Points, in no order, along strands that fork, close into loops and pass close to each other.
Two points are linked if the straight distance between their rows is under 83.2. Some points are linked to none.
Q352: [ 47  20  16  33  -1  34 -15  50  51  41  10  -7   6  14 -30 -20 -28 -33
   8 -14 -17 -29 -15  -7  33  11 -31]
Q89: [  3  -1  18  -7  13  28   2 -12 -11 -26   3  34  16 -27  -1 -13  28  36
   5  -8  18  11  31 -15  29  18  25]
Q197: [ 31  19 -10  13  12  27  28 -22  -8  10   8 -41  -1   6  21  35   2 -39
 -11  42 -11   2  15 -18 -10  -6  10]
Q954: [-17  16  16   3  -7 -11  -7  23  20  29  33  -1 -31  24  -2  -9 -43   4
   8  -3   4 -45 -37   5  -6   2 -18]
Q550: [-43  -3   7 -32   0  -1 -17 -13  28  17  14   3 -13 -14  -5   0 -17 -23
 -38  25   3  18 -32 -13 -14  -3 -28]
Q114: [  9  11 -41  11  20   8  20   0 -25 -30 -23 -44  32   4  -2  29   6 -18
 -21  11  -3   6  23  -7   6 -26  15]
Q206: [ 11 -17 -22   4  30 -19 -20  -6  32  15 -22  -1   1 -20  -9 -14 -11 -31
   7  12   3   1  15 -18  -3 -22   6]
Q845: [-30   6 -52 -12  13  15   4  -6   0 -11 -21 -11  -7  21   5 -15   0 -10
  41 -20 -22  20  15 -13  13 -17  15]
Q321: [ 13 -19 -22  31  -5  -7 -30  43   3   7  39  21  -5 -35 -18 -26 -18  21
 -27   8  11  -5 -13  -6 -10  -2 -37]
Q276: [ 19 -10   9  12 -33  12 -41  38  15  17  33  23   9   6   1 -20  -7   6
   1 -21  -6 -23 -26  36  -2  -1 -49]
Q841: [-25  18  -5 -19  14  -8  -6 -30  33  -8   6  -3 -23 -16  23  23  10 -17
  40  30  16  -7   7 -11  -2 -17  34]
Q904: [-31 -18  20  -2  21  -2   9 -39 -18 -38 -21   7   5 -14 -33  -2   8   0
 -10 -23 -17  -6 -10  -7  29 -18  -1]
Q625: [-25  -3 -13 -29 -11 -11  11   2 -41  -3  12   0 -15   7 -22 -25 -21  38
 -35  -2   9   2 -18 -18  -7  19   4]
Q663: [ 19 -15 -17  18 -11  -5  -7  31  -8  17  12  20   9 -21 -12   0  -5  21
 -46  26  12  11  -7   8 -26  10 -41]
Q533: [ 24  10  18 -11  -2  33  29  27 -18 -21  31  12  -1  38  -2  14   6  37
   6 -24  23   1  -4   9   5  51 -13]
Q451: [  4 -14 -33 -16  -3 -49 -16  24 -14  59   6  -2  -3  -3  29   5 -21  20
 -19  18  31 -15  -8  16 -40  -9   2]
Q768: [-15  -9 -42 -20  -3  39  -5  18  -5  73   9   4 -17  19   8  -8  -4 -25
   1   3  20 -34 -26  -3 -31   7  -7]
Q310: [-46   4  16 -31  -3  -2 -41   1  29  13   3  17   0  37  18  -7 -21  -2
   6 -36  -6 -26 -26  34   2 -18 -25]
Q608: [-48  27  35 -22 -19  14 -23 -20   1 -21  -5  30 -19 -13  28  -3  25  25
  17 -22  -9  25   5  15  17  16  16]
Q45: [  1 -17  13  30   2 -31   2 -31  36 -37  -9  13  -6 -19  10   0   3 -14
  44  -4 -18  33  20   6   2 -12  24]
Q858: [-48  18  20 -32   4   0  -4 -15 -18 -38   3  24 -18  -5   2  -5  12  35
   8 -29  15  23   6   1  26   5  40]
Q509: [  0  -5  -6   7 -27  17  -7 -17 -22   0 -13   0  18 -42  14 -22  45  -2
  -2  16 -26   3  51 -10  30 -32  38]
Q965: [ 39  17  27  28   5 -27 -12  43  46  13   5  28   5  -8 -27 -28 -16  20
   0 -14 -14   2  22   0  39  27 -25]
Q844: [-26  -8  -9  -9   3  -1  -3  11   2 -20  10  25 -11   4 -14 -20 -11  16
  31 -39  -7   7 -20   0  17  15  -5]
Q551: [ 32  -9   3  -3 -26  18 -38  27  41  26  11  12  11  -3  -4 -18 -13 -20
 -10  -9 -13   6 -16  18  10  -4 -46]
Q169: [-28   3  14 -10  20  -7 -14   9  29   4  16  20 -18 -15 -22 -18 -21   4
 -24  13  13   6 -12 -11   0  15 -28]
Q950: [ 24  11   2  28  -1 -21   6  53 -22  23  13 -16   7  12  16  11 -33  23
 -22  19  14 -18  -5   2 -26  20 -20]
Q483: [-20  -6 -15  25   9  56 -35  32  10 -19  26  17 -11 -40 -30   2   1 -26
  -4  17   1 -31  11 -20  20   4 -27]
Q319: [-30  10 -16  26   3  10 -26  50 -21  29  -5   0   5  -9   9  18  19  -1
   3  12 -14 -62  15  25 -29   2 -34]
Q152: [ -5   9 -43 -30  -4 -12   3   9  -7  22   7 -23 -12  18  39  28  -7  -3
  14  27  34 -23  -4  19 -38 -15   6]
Q461: [ 16 -15   5  -5 -12 -12 -32   8  -2   7  10  20  10  -3  17 -16  -9  17
   3 -14   4 -18  -2  19  -9 -14 -23]
Q489: [-69  23 -22 -29  -1  10 -15   8  15  37  -1  16 -21  26   0  11  15 -13
 -23  -5  -7  13 -22  14 -26  31 -18]
Q511: [-14  12   8  14  -8   4   1  24 -30  22  -2  -5  19  20   7  20  -1   3
   1   3 -16 -57   1   9   2  -4 -18]
Q73: [  5 -32  15  18  -5   6 -29  -9  15  -4 -11  27  22 -26 -12 -12  34 -33
  26  -1 -38   4  22   4  -6 -14 -16]
Q557: [  8  -5   9 -36 -30 -10   2 -18  -9   6  14  15  -1  19   8  -9  -2  21
   1 -29  10  23 -35  13  -7   7  -1]
Q567: [-44   1  34 -29   4   0   4 -27  -7 -48 -14   9  -2   5 -23  -9  -5   9
  -7 -34   2   7  -9  -3  20  -2  12]
Q128: [-39   1   6 -14   2  -2 -19  11  18   4  -2  31  -7  32  -9 -18 -21  16
  21 -50  -9 -15 -19  19  15  19 -26]
Q334: [-17  -2 -27   1  14 -18 -14  -1  31  -5 -12 -12 -19 -15   7  10  -6 -30
  23  22  -1   1   5   2 -14 -29   2]
Q701: [ -5  16  -1  -2 -10 -17   7  27 -51  16  -9 -27  13  32   9  21  -4  22
 -44   7  -7 -34  19   8  -5   7  -4]
Q487: [-52  11 -46 -17   4  21  14 -12 -24   4 -14  -4  -7   0 -14 -13  24  -2
  25  -9 -17   2  10  -8  20  -2  24]
Q230: [-17  -1   7  -3  -5 -14  23   5 -34  17   4   4 -14 -17 -24 -14  -4  19
 -32  20  -1   0  -5 -27  -6  31   7]
Q732: [ 23   6  17 -11   6  17  23 -30 -13 -36  19 -19 -13 -29  10   4 -16  -6
  -9  26  18  -6   3 -38  18 -10  19]
Q287: [ 10  -6 -18   8 -15 -17  10  37 -17  20  22 -14  10   3   4  21 -17  22
 -43  32  18   7 -25  10 -39  12 -23]
Q991: [ 19 -11   2  40  -3 -16  -1  -6  30 -15  17   9 -15  -6  16   7  -8 -16
  64  -8  -1  20   4  -2 -11   1   4]
Q117: [ -5 -20  29  28   0  -4 -28  12  20   1 -12  30  23   0 -25  -8   6 -25
  11 -19 -32 -10  -8  18  -4   2 -47]
Q40: [ 35   0  -6 -16  42   3  19  13   3 -19  -5   5   6  23  19   9 -31  14
  24 -23  45 -10  23  -5  -7  10  22]
Q839: [  3  11   5  36   4  30 -12  34  31  -3  34  -4 -30   3   1   5 -42 -20
  32  -2   5 -30  -9  -7  13  10 -13]
Q444: [-32  -8  28 -44  -6   4 -35  -4   4  -2   6   9   5  28   5   3  -3 -18
   0 -19   4 -56 -24  29  -3 -19 -28]
Q699: [-35  11 -24 -11  -4 -22   2  15 -43   1 -23 -24  11  19  -5   2   0  26
 -42   7  14 -25  10  14 -12 -18   3]
Q529: [ -1  22  -3  -2   9  15  31 -38  -9  -5 -15 -39  -7   0  21  42  37 -39
  -1  41 -21   9  29  -5   2  -9  38]
Q955: [ 32  26  33 -19 -16  22  29   1 -10  -7  28 -17 -16  38 -25  -2 -20  20
 -27 -12   2   1 -20 -16  29  28   7]
Q953: [ 19  16   8  -2 -10 -24 -27  13  22   3  17  29   2 -12  19 -13 -10  46
  -9   4  18  44  14   8   1  14   1]
Q652: [ 11   6  34  43   4  -9  28 -21 -38  -6 -22  -3  22  15   0  -1  17  -2
  11  -7 -45  -5  24  -4  24   5  18]
Q148: [ -9  25  55  -3 -18  17  -8 -15  14 -27   6  20   1  -1  17  11  28  16
   6 -11 -12  43  18  16  16  17  21]
Q691: [ -1  -7 -61 -29 -19  41  -3   2 -12  10   3 -16  13   0   3   5  13 -12
 -16  11 -13   6  13 -11  -9 -27   2]
Q466: [-38  -1 -19 -12  14 -31  15 -12 -30   0  -2  13  -5 -35 -22 -17  16  22
 -16  32  31   0  12 -16 -11  16  19]
Q814: [-29   8  45 -17   7 -30  21 -49 -23 -12 -44  -8 -13  11   5   3  15  -8
   5 -13 -14 -25 -13   4 -12  -1  24]
Q435: [ 28  19  12  19   8 -29  27  16  23  13 -17 -19  13  48 -12 -11 -31   6
 -16 -29  -6  17  -9   4  15  14 -12]
Q677: [-15  -6 -23   2  22  -1  26 -21   9  -5 -29 -16  -3  14 -13  -3  -8 -26
  17 -22 -21  25  -5 -18  -8  -1   7]
Q618: [-41 -11 -33   5   6 -15  10 -11 -29  17 -11   8 -10 -55 -40 -15  39   3
 -12  49   4   5  17 -14  -2  12   9]
Q547: [  0  27  16  -8 -11  -4 -13  30  12 -15  20  30   9  11  13   3  -8  41
   0   1  14  20  21  12  11  29   7]
Q515: [ 17 -26  -6  26  -7   6 -37  -3  22 -12  10  12   8 -25   8   1  19 -35
  37  11 -12 -22  28  -2 -14 -34 -11]
Q485: [ 35  -6  25  20 -10 -31 -22   3  48 -11   4  28   5 -36   0 -27  -2  19
   8   3  -3  56  13  -3  18  21   3]
Q928: [ -5   0  -2 -26 -11  -2   6  12 -20  14  19  20 -23  29 -33 -34 -25  45
  -3 -32  22   0 -29  -3   3  36  -6]
Q683: [ 16  -5  -5  -4   1 -10   2  10  10  13  13 -20  -5  22  30  26 -32  -5
   4   0  27   1 -17  14 -29  -9  -4]
Q251: [ -4  14  -3 -10 -12   5   2 -37  -8 -21 -11   4   7 -26  37   4  30  20
   7 -10   9  56  42   0  14 -21  50]
Q243: [-12   0 -16 -47  13  29  -6   8   9  53  14  31  -7  18   5 -13  -4 -11
   8   2  28 -23 -15  -8 -14  20  -3]
Q607: [ -8  -6 -18 -23  -2   6 -19 -17   4  -9 -29  16  33 -15  16  15  46 -14
 -12  -5 -19  36  25  19  -5  -8  -1]
Q190: [ 12 -14  -6  37  -6 -23  12  -9  -7  -1  -6  -9 -14   8  30  11  11   3
  58 -13 -17  11   2   6 -21  10  18]
Q278: [-13 -14 -26  39  -6 -11  -8  38   9 -32  31 -10 -27 -14  -6  23 -21   3
  12   5  17 -11 -13  12 -22 -14 -25]
Q873: [ -5  11 -23   3  54  -2  31  11  -1 -15 -23 -37  -3  17  -6  37 -20 -25
 -24  17  37 -21   4 -15 -17  -9   8]
Q801: [-62  14  16 -36 -11 -32  11 -37 -15  18 -19  -7 -21   7   8  -8   7   4
   6   8  -4 -24 -22  -6 -18  -8  22]
Q832: [-18 -16  11  16   0 -20 -10 -10  -9 -19   5  35 -11 -55  -3  -8  41  18
   7  28  15  32  27   5  -6  25  20]
Q335: [ 22  11  25  40   3 -28 -23  14  56  -9  -5  27   5 -17  -8 -32 -15  12
   8  -3 -10  22  17 -13  31   3  -6]
Q31: [-52   5 -53 -36   2  24  -2 -22 -19 -25 -19 -22   6   1 -14  -1  49 -11
  11   5 -15   0  17  22  13 -35  13]
Q518: [-15 -19 -14  -1  11  21 -21   5   5 -12  25  18  -9 -33 -35  -4 -13 -14
 -11  21  11  -8 -17 -27   1   2 -23]
Q937: [ 43   2  58  45 -13   2  26 -26 -21 -29 -11   1  15  10 -15  -2  15  -6
  11 -22 -45  11   7   1  42   6  10]
Q194: [ 52  22  17  47  -9  -2  -1  49  49  22  21  -4 -22  14 -24 -16 -35  -7
  37 -11 -11 -20  -8   2  28  31 -25]
Q280: [ 14  -3 -11 -17 -20  33   5  35 -12   4  36  18   3  25   8  -4   1  31
  11 -23  23  14 -13  13  -9  30 -21]
Q439: [ 25  -4  18  15  -1  19   4  20  34  58  10  -1  -3  22   1  21  -4 -40
   2   2   3  -3 -28   6 -24  26 -28]
Q773: [  0   8  -9   2 -35  20 -14  -8 -17 -13  -5  10   3 -35  17 -19  32  11
  14 -11 -26  49  40 -10  37 -20  40]
Q894: [  6  24  33 -46 -34  15  17 -33  -8   7   0  -4  -8  38  21   1  11  14
 -13 -32   7  48 -34  16 -14  17  24]
Q797: [-16 -25  -4  -8   6  -7   7 -30 -32 -17 -26   9  -2 -36 -10 -20  37  10
  17   0  -5  21  14 -10  11 -12  31]
Q924: [ 10  -2   3   2  -3 -20   4  -1   2  -6   8 -13  10  15   5  26 -15   8
 -36   6  27  20 -16  10 -28   5 -14]
Q354: [ 26 -17  22  24   8 -11  24  -7 -21  -4   1  -2  12  -7  -2  -9  -5  15
   4   7   5  -8  -7  -8  -5   8 -11]
Q565: [-10  13   3 -48  16  -8  -8   0 -29  -7 -17   9   8  14  20   3   5  37
  -7  -5  44 -50  49 -10  11  -6  36]
Q292: [  2 -14 -11  -6  35  -3  16 -19 -28   8 -20 -15   8  -7 -22   6  17 -26
  -7  21  18 -60  -5  -1 -20 -17  -6]
Q356: [  8 -24  -8  55  -5 -29   1  13 -15 -27  23  -2 -16 -27  -2   1 -11   7
  10  14 -17 -22 -17  -6 -32 -11 -19]
Q245: [ 46  -2  37  10 -31   3 -20  27  43  23   2   2  10   4 -35 -12   0  -3
 -27   7 -23  12 -19   5  29  20 -48]
Q795: [ -1  -6 -31  -4 -20  16  -1   9  -9  25   7 -13   0 -14   9  -5  15   1
 -11  22 -11  -5   9 -17  -1  -3   8]
Q469: [ -5 -19  17  43  -1 -53   3   5  14 -51  -8  13   6  -6 -12   3  -7  26
   9 -26 -11  36  -9  11   9  -7 -12]
Q222: [-15  -4  28  -5   7 -30  16   7   4   7 -12   7   8  16 -16   9  -1   3
 -46  -5  10   9 -19   8 -20  32 -24]
Q141: [-37  -4  18  30   6 -31  17  -5   0 -40 -18   6   9  10 -13  12   6  19
 -16 -35 -23  43  -4  20   9  12  -9]
Q29: [ 20   2  51 -22 -50   9   1 -18  32  38  19   6  -9  15   9  -9  12  -1
 -15   1  -7  35 -47   2  -5  35 -10]
Q459: [ 48   9  16  19  -6  26  28 -31 -31   6 -16  -8  22  35  24  22  29  -3
   8 -19 -25  28  18  13  10  23  27]
Q295: [  7  -5 -36 -23   8  31  25 -23 -33  -1  -8 -27   0  21  12  18   9 -17
  14 -12   7 -31  -3   1  -9 -23  10]
Q848: [-45  11 -11 -16 -14  -2  -8 -21 -22  18 -34   4  15   1  24   9  69   5
   6   3 -25 -12  24  31 -12  -6  23]
Q181: [ -1  -8 -11 -26   2   5  21   3 -12  -5   4  12  -7  38 -11 -26 -15  19
  26 -47  10  10 -29   1   6  16  14]
Q944: [ 18 -19  -5  33  -6 -35   6  15 -28 -26  15 -12   3 -28  -6   0 -12  31
 -14  12   9 -17  -5  -6  -4  -8 -10]
Q474: [ 53 -15  22  34 -16   1   3  18  35  -6  10  -3   8 -21 -50  -3  -7 -12
 -41   5 -10  19 -26  -5  17  18 -51]
Q983: [ 25  -5 -28   8  -1  36 -26  10  39 -18  -7  -5  27 -10  17  19   1 -39
 -19  10  -5  29  10  10  -8 -32 -19]
Q389: [ 33 -11  25  20  24 -12  27 -12 -16  10 -18   6  10  -2 -10   2  13 -10
  22 -10 -12  -7  12  -7   1  18   9]
Q662: [-16   2  50  18  -4 -26  11  -9   7 -24 -15   9  10  10 -23   9  22  -1
 -34 -17 -21  25 -19   4   0  21 -33]
Q861: [ 42  16  33   1   1  24   4 -15  63  29  16 -21 -16  17   2  -1 -33 -43
   3  13 -28   8 -24 -20  21   9 -10]
Q309: [ 42 -12  25  16  -3  10 -17 -14  25   4  15  -5  -5 -15  17  13  -5 -38
  21  28 -13 -11   9  -8 -14 -22  -3]
Q399: [  8   3   8 -17 -12  23   8  -1  -3 -26  22 -22   7  16 -11  -9 -25  15
 -36  -9  -3  10 -24 -17  32  -4  -8]
Q50: [ 26  -6 -32  13  31   8  15  33  -9   0  -4  -9   4  12   7  -8 -40  10
  14  -8  29  -4  21  -7  10   6  19]
Q804: [ -5 -10 -63 -22  -4 -19 -16  15 -17  39   8 -12   0  -9  20  -3   4   6
  -6  28  30  -7  -7  17 -33 -21   0]
Q133: [ -3  13 -38 -11  41   5  32   7 -22 -28 -15 -36  22  20  -6  31 -14   0
 -23   5  25 -11  35 -19   0  -7  27]
Q546: [-13   3  12 -30  20  31  26  -6 -14 -21   4  18  -3  17 -24  13  10  -8
   0 -20  27  -9 -11 -12  -2  24 -11]
Q265: [ 12  -8  30 -26  -7  -2 -20 -17   5  16  -6  16  20  11  11   8  -7   4
  -9  -8   7 -28 -12  18 -12 -22 -14]
Q910: [ 14  -8   6 -11  22 -45 -23 -15  42  13  -7  31   7 -43  13 -24 -24  -6
   9  19  16  19  12 -15  -2 -22  23]
Q620: [-24  -7   1 -64  14  26   1 -22 -12  16  -3  31   0   6 -17  -8  10 -12
  -7 -19  25  -4 -21  -9 -17  33 -10]
Q693: [-15  -4  28 -10   7   1  -9 -15  -4 -43   4  33  13 -42  -2  13  45  19
 -15   2  23  27  20  12   4   6   7]
Q366: [ 24   9  14 -24  -3  11   9 -15  10   8  -5 -33   9  34  -7 -13 -32 -19
 -35 -13 -10  10 -23  -9  20 -11  -8]
Q752: [-22   6  27 -15  -1 -28  30 -12 -48   3 -42   9  18  32   4   1  29  31
   8 -29  11 -26  10  13  -4  25  29]
Q361: [ 33  -1   0  12  24  10  25 -20   0   0  10 -28  -3 -18  11  20  -8 -16
  -7  45  16 -10  14 -33   1   0  16]
Q966: [ -2  17 -17 -19  -3  17  11 -24  -5 -18 -11 -30   8  -6  25  19  38 -20
  11  18 -12   8  30  11   0 -25  32]
Q443: [-11   4 -24   1  -9  23  -7  22  -4  44  11  -8 -16   3  -1  13 -15 -23
 -20  23  -2  -5 -20 -11 -26   2 -16]
Q969: [  9   0 -47  27   0 -13  23   7 -11   1   9 -39 -18   7  11   9 -32 -14
  25   7  -6 -11 -16 -11  -9 -31  11]
Q973: [ 28  -8 -24 -27  25   7  24 -14 -27  -7  -1  -3   1  25  26  20  -4   6
  26  -8  39 -17   6  -2 -19 -15  26]
Q150: [-42 -15 -17 -14  19 -11  17 -41 -14 -28 -26 -20  -5 -19 -29 -16   6   1
  -1  -9 -12   3   1  -3  12 -32  20]
Q963: [  5  -4 -30 -13  -9 -46 -13   8 -19  50 -12  17   6   1  25 -34 -12  36
   0  -3  19   1  13   1 -25  -2  22]
Q790: [ 11  -5 -37  10  17  -9  23  19 -12   1  12 -11 -20   7  -6  -7 -21  10
  13  -6  15   8 -18 -21 -14   5   6]
Q702: [-11  -4  28  20   4 -31 -11  19   8  69   7  -8 -32  13   6 -13 -41  -1
   9  13  12 -49 -25  -7 -23  -3 -12]
Q378: [ 38 -11 -22  25  -4  30  -5   5  23 -24   1 -33  27  12  12  14 -17 -40
 -21  11 -17  14  14  -8  11 -38 -11]
Q634: [ 11  18 -11   3  58  -9  28  10   7  20 -25 -24   7  23 -10   9 -48 -23
 -16  10  35 -31   1 -27  -6   5   5]
Q353: [ 24   2  24   4  17  16  23 -11  -5 -20 -21  25  17   1 -20 -13   7  12
  13 -17  10   4  24 -27  24  34  19]
Q575: [ 10  16  60 -40 -14 -27   9 -13 -17  -1 -12  13 -15  37  14 -13 -11  40
   1 -32  29  -6  -7  12 -12  19  31]
Q297: [ 45   9  23  16   2 -13   2  31  28   5   9  -3  -3  21 -16  -4 -22  16
   4 -13  -2  -6   2   0  22  16 -17]
Q760: [ 10  23  -8   9  34  15  37 -19  -5   3 -11 -54  -1  33  12  49  -5 -42
 -18  28  10 -16  -1  -9 -15   4   7]
Q810: [ 28  14  37   6 -27  -2  -6  19   3 -32  28   1  -9   7  25   7 -15  44
   9   5  -3   5  11  13  20   4  10]
Q734: [ 55  21  59  36  -2   9  25 -26   2 -15 -15  -9  10  27  19  31  20  -2
  11 -18 -38  26  18  13  37  16  21]
Q341: [-35  13 -31 -27 -26  15 -11 -29  -6 -26 -11 -31  -6   1  18  11  23 -16
   5   3 -18  26  11  15   6 -47  21]
Q326: [  2 -21 -27 -24 -18  29 -10   6 -24  -4  25  12  -4  -3   0   6  13  19
  -8  -4  26   9 -24  21 -22  15 -28]
Q617: [  6  -3  -7  26  24 -21  24  -4  28   3 -34 -18   8  23  -9  -4 -29 -20
   0 -22 -15  42  -1  -8  -1   0   1]
Q794: [-10   0  33 -27  11 -24   9  -5 -26   6 -19  33   2  19   2 -10   0  30
   6 -31  21 -45   3   7  -3  19  14]
Q676: [-10 -17  23  36 -16 -33 -11 -24   8 -43  -3  16  -6 -32   8 -11   3  24
  14 -20  -6  52  -2   6  14  -6  17]
Q20: [-55  21  17 -15   7   3  21 -10 -41  11 -39   8  -3  19 -11  -6  33  16
   9 -30 -13 -23  16   1  13  21  17]
Q219: [-22   4 -44  40  12  18 -29  39  28 -11   5 -11   0 -29   0  20  -8 -26
 -12  26  -5  10  13   3 -14  -7 -19]
Q743: [ 40  -7  10   7  -3  40   9  -3 -15 -20  31  -6  -8  -9  13  -5 -13  -9
  27  17  10 -27  10 -29  26  -8  28]
Q563: [  4  19  27   4 -22  14  23 -15 -39 -15 -19  -8  19  25  24  17  52   2
  -4 -27 -22  28  18  21   7   9  33]
Q393: [-34 -32 -21 -21  -9  11 -50 -18   9  14   2  12  -5 -13 -13  -8  11 -43
  -6  -2 -16  -7 -36  25 -21 -26 -39]
Q762: [-40  29   6  -5   9  -8   3  -1 -18  27 -42  14  16  -5   4   3  37   2
  11   2 -37   0  31  -4   6  15  16]
Q16: [ -9   3 -21 -26 -21  10   9 -24  -6 -17 -13 -33   4  10  11  -5   0  -5
 -17 -12 -30  36  -7 -12  13 -32  27]
Q238: [-21  -3 -52  34   9   4 -29  44  22 -21  19 -16 -10  -5  -4  29  -7  -7
   4   0  18  14  -5  17 -22  -3 -32]
Q306: [ 47 -15  61  38  -3   7   7  -1   4 -14  13  10   5 -13 -53 -21   7 -15
  -2 -11 -29 -18 -18  -7  34  14 -29]
Q919: [ -9 -21 -64 -11   6  -9  35 -11 -40  12 -14 -40   1  -5 -22  -9   9  -2
 -16  21   5   3  -5 -18 -14 -21  18]
Q254: [ 24   6   9  23 -17  22   0   2  13 -21  41 -10 -15   6  20   5 -17   8
  21   5   0  -5 -13 -13   9   6  -4]
Q705: [-17  11  38  25  -8 -18  23 -38 -30 -17 -20 -24   3  -2  13  13  20  -1
  11  -3 -39  -3   3  15   0 -12  21]
Q961: [ -1  -3  -3   0   9  35  -1  27  25  66  20   0  -9  15  -8  18 -13 -38
 -35  17  -1  -4 -38   7 -29  21 -35]
Q648: [ 39 -15  39  41  -7  -7   9  -4   1 -24 -10   7  20  10 -35 -17   3  -6
  22 -25 -39  -9   5  -5  41   5 -15]
Q164: [  9  -7  17 -11  12 -33 -19 -11  42  13  14  29 -18 -23  37 -16 -30  19
  36  14  29 -15   1  -8 -10   0  19]
Q755: [ -7 -24 -17  14  10 -34  -5  13 -33  -8  12   9   9 -52 -22 -18   1  45
 -22  32  26 -11  20 -11   4  -4  11]
Q684: [ 38  -8  27   5 -14  14  -8 -22  40  17  29 -28  -4   6  24   2 -37 -35
  -3  27   2 -12 -29 -18   0 -21  -8]
Q68: [ 29   5  27  32 -17  36 -15  44  49  61   4  -3   7  23 -34  -4 -13 -42
  -2  -5 -22  -8 -34  13  -6  31 -48]
Q763: [ 17  -3 -14   2  -6  38  10 -19   1 -18  -4 -26  12  -4   4   2 -11 -19
 -10  10 -33  19  10 -28  30 -35  18]
Q290: [ 55  15  29 -22  -8  13  13 -16  39   9  -7 -17   1  29 -11 -12 -22 -22
  -9 -16 -20  19 -21 -17  35  10  -1]
Q264: [-27 -24 -11  26  18 -14 -28  14   2  -4 -17   9  14  -8 -20  11   8 -23
   6 -13 -20 -24   3  32 -14 -29 -42]
Q208: [-43  12   8 -31  -6  -7 -17 -27 -10  18 -12  16  -3 -18  26   0  43   7
  20  10  -7 -24  17  26 -11 -20  19]
Q661: [  0   2 -40  51  11  45 -30  47  21 -22  14   6  -9 -22 -21   2 -19 -31
   8   1 -11 -22  14 -12  -5   0 -30]
Q26: [  5  -5  -5  24  -5 -31   6  35  -9  46  -4  -7  -3  16   5 -12 -44  17
 -10   7  -5 -20 -14  -6 -26   6  -9]
Q646: [-14   5 -53 -13  21 -25  10  -2  -1 -12 -37 -46  22   1  -9  29   9 -16
 -27  16  11   7  15  20 -11 -47  -1]
Q394: [ 35  10  -5 -30  48  -1  25  10  22  17 -12 -11  -1  34  14   2 -57  -3
  -8  -8  45 -23   0 -20 -11   1  21]
Q348: [ -2  10 -55  14   4   4  40 -13 -30   9  -7 -55  -9   6  -5  -2 -19 -19
  -1  25  -9 -15   3 -27   5 -23  21]
Q673: [ 27 -17  44  52  -2   9   4 -11  22 -34  18   0  -8 -20 -49  -7 -11 -23
 -18   3 -27  -9 -29 -10  16   3 -41]
Q275: [-31 -17 -15  18  -4  -9 -12 -14  -8 -24  -4  18  -3 -80 -31 -11  60   2
  -4  44  -3  13  26  -9   2  -5   5]
Q48: [ 45  -7 -14   0 -20 -34  -1  16  -4  38  -6  23  11   7  29 -28 -20  29
  14 -13  -2  26   9   4   0  -2  20]
Q358: [ 19  -8  -6  17 -12 -46   8   5   2   7  -5 -13  -3  16  26 -19 -18  25
  42 -22  -8  16  -4   8 -10  -8  22]
Q628: [ -4   9  -3 -29   5 -10 -15 -20  18  24   9  12 -17 -24  40   3   0   2
  34  43  20 -18  13 -14 -12 -13  37]
Q76: [-22   7 -28  -1  -7   4 -10 -10 -13   6 -17  -7  16 -34  -1  -9  23 -10
  -8  28 -23 -15  36 -17  26 -31   6]
Q285: [-40  10  -1 -50 -10  -5 -20 -36 -22   3 -13  15 -19 -35  16 -32  28  24
  17   8  11 -19   7   3  17 -21  40]
Q708: [-19   1 -18  26  13  12 -30  28  -2  -1 -20  -3  -4 -16  -3  23  19 -33
  16  16 -24 -55  10  21 -10 -15 -33]
Q896: [-13 -15 -39 -11  -4 -15 -26  19  -9 -22  36  18  -1 -10  -4   1  -3  26
  -2  -5  43  -5 -14  26 -27   1 -29]
Q644: [ -7  12 -25 -14   2  -2  -8 -22  -4 -19 -26  -2  21 -16  28  18  36  13
  21   6   6  30  43  16   2 -14  31]
Q729: [-23   2  11  12 -14  14 -15  34  21  -6  40   5 -27  19   8  18 -29  -1
  39 -10   5 -44 -25  19  -7   6 -37]
Q889: [ -7 -17 -18 -12 -12  22 -29  -4  26 -10  -3   3  13 -23  21  26  25 -44
  -4  16 -15  25  20  12 -12 -14 -14]
Q914: [ -1 -17 -45  23  -9 -20 -39  38 -12 -10  40  21  -3 -33  -2 -24 -11  49
 -22  -5  26  18  -1   9  -9  15 -27]
Q382: [-11 -27 -19   5  11 -27 -13 -28 -19 -32  -4  30  -1 -58  -3 -21  39  29
  24  14  26  18  35  11  12 -20  33]
Q250: [ 29  -3  19   7  27  19 -16  25  30  15   5  27  16 -16 -13   8 -12 -21
  -8  10  16 -13   5  -9   1  10 -28]
Q460: [-20  -1  28 -19 -15   8  -4 -11  40  34  30  13 -21   4  -5   0  -4 -17
 -26  15  -6  38 -50  -4 -14  28 -29]
Q891: [ 17 -14 -34  -7 -14  48 -10 -18 -10 -16   9 -13  11 -12  -6 -14  22 -28
  -9   4 -37  26  11 -21  19 -28  -4]
Q792: [ 22   3  32 -18   0  34  31  -6 -34 -24  18  -4   0  35  -8  23   0  17
 -17 -18   9  -9 -10  -2   7  30  -4]
Q22: [-11  20  47   9 -11  19  -3  -3  -8 -27 -11  11  23   9  21  29  42   9
   0 -21 -32  23  35  17  23   3   8]
Q126: [ 23  21  63 -48 -37  28  12 -21   7  19   7   8 -12  24   8 -12  14  12
 -26 -17   4  26 -36   8   4  30  14]
Q328: [-28  -3 -67 -11  19 -18  31  -7  -3 -15 -23 -48   2  -4 -28   8   7  -8
 -22  35  25  25  13  -1 -16 -28  14]
Q71: [-50  16  12 -54   0 -18   4 -31 -26  13 -20   6 -26   6   8 -25   8  16
  18  -6  13 -24  -5  -5   3  -3  57]

A fork is a point with three links, a tip a point with one. Leave the first point through the second and follow the links. Name the first fork or tip that comes.
Q969; Q348: Q873
Q152; Q804: Q924
Q699; Q701: Q792
Q894; Q126: Q944
Q794; Q752: Q652

How many points has the smallest loop of links through each point below? Write 0 if it is on no loop.
Q644: 9
Q953: 21
Q219: 21
Q334: 6
Q114: 13
Q461: 24
Q439: 19
Q148: 19
Q955: 0

Name the points in between on the shortest way along the links from the first point to the second, in order.
Q644; Q335: Q966, Q341, Q31, Q487, Q845, Q677, Q617, Q435, Q297, Q965
Q662; Q620: Q222, Q924, Q287, Q663, Q321, Q914, Q896, Q326, Q280, Q533, Q792, Q546
Q222; Q839: Q924, Q287, Q950, Q26, Q702, Q954, Q729
Q648; Q181: Q937, Q652, Q389, Q354, Q944, Q755, Q466, Q230, Q625, Q928
Q752; Q353: Q20, Q762, Q848, Q208, Q285, Q71, Q801, Q814, Q705, Q652, Q389
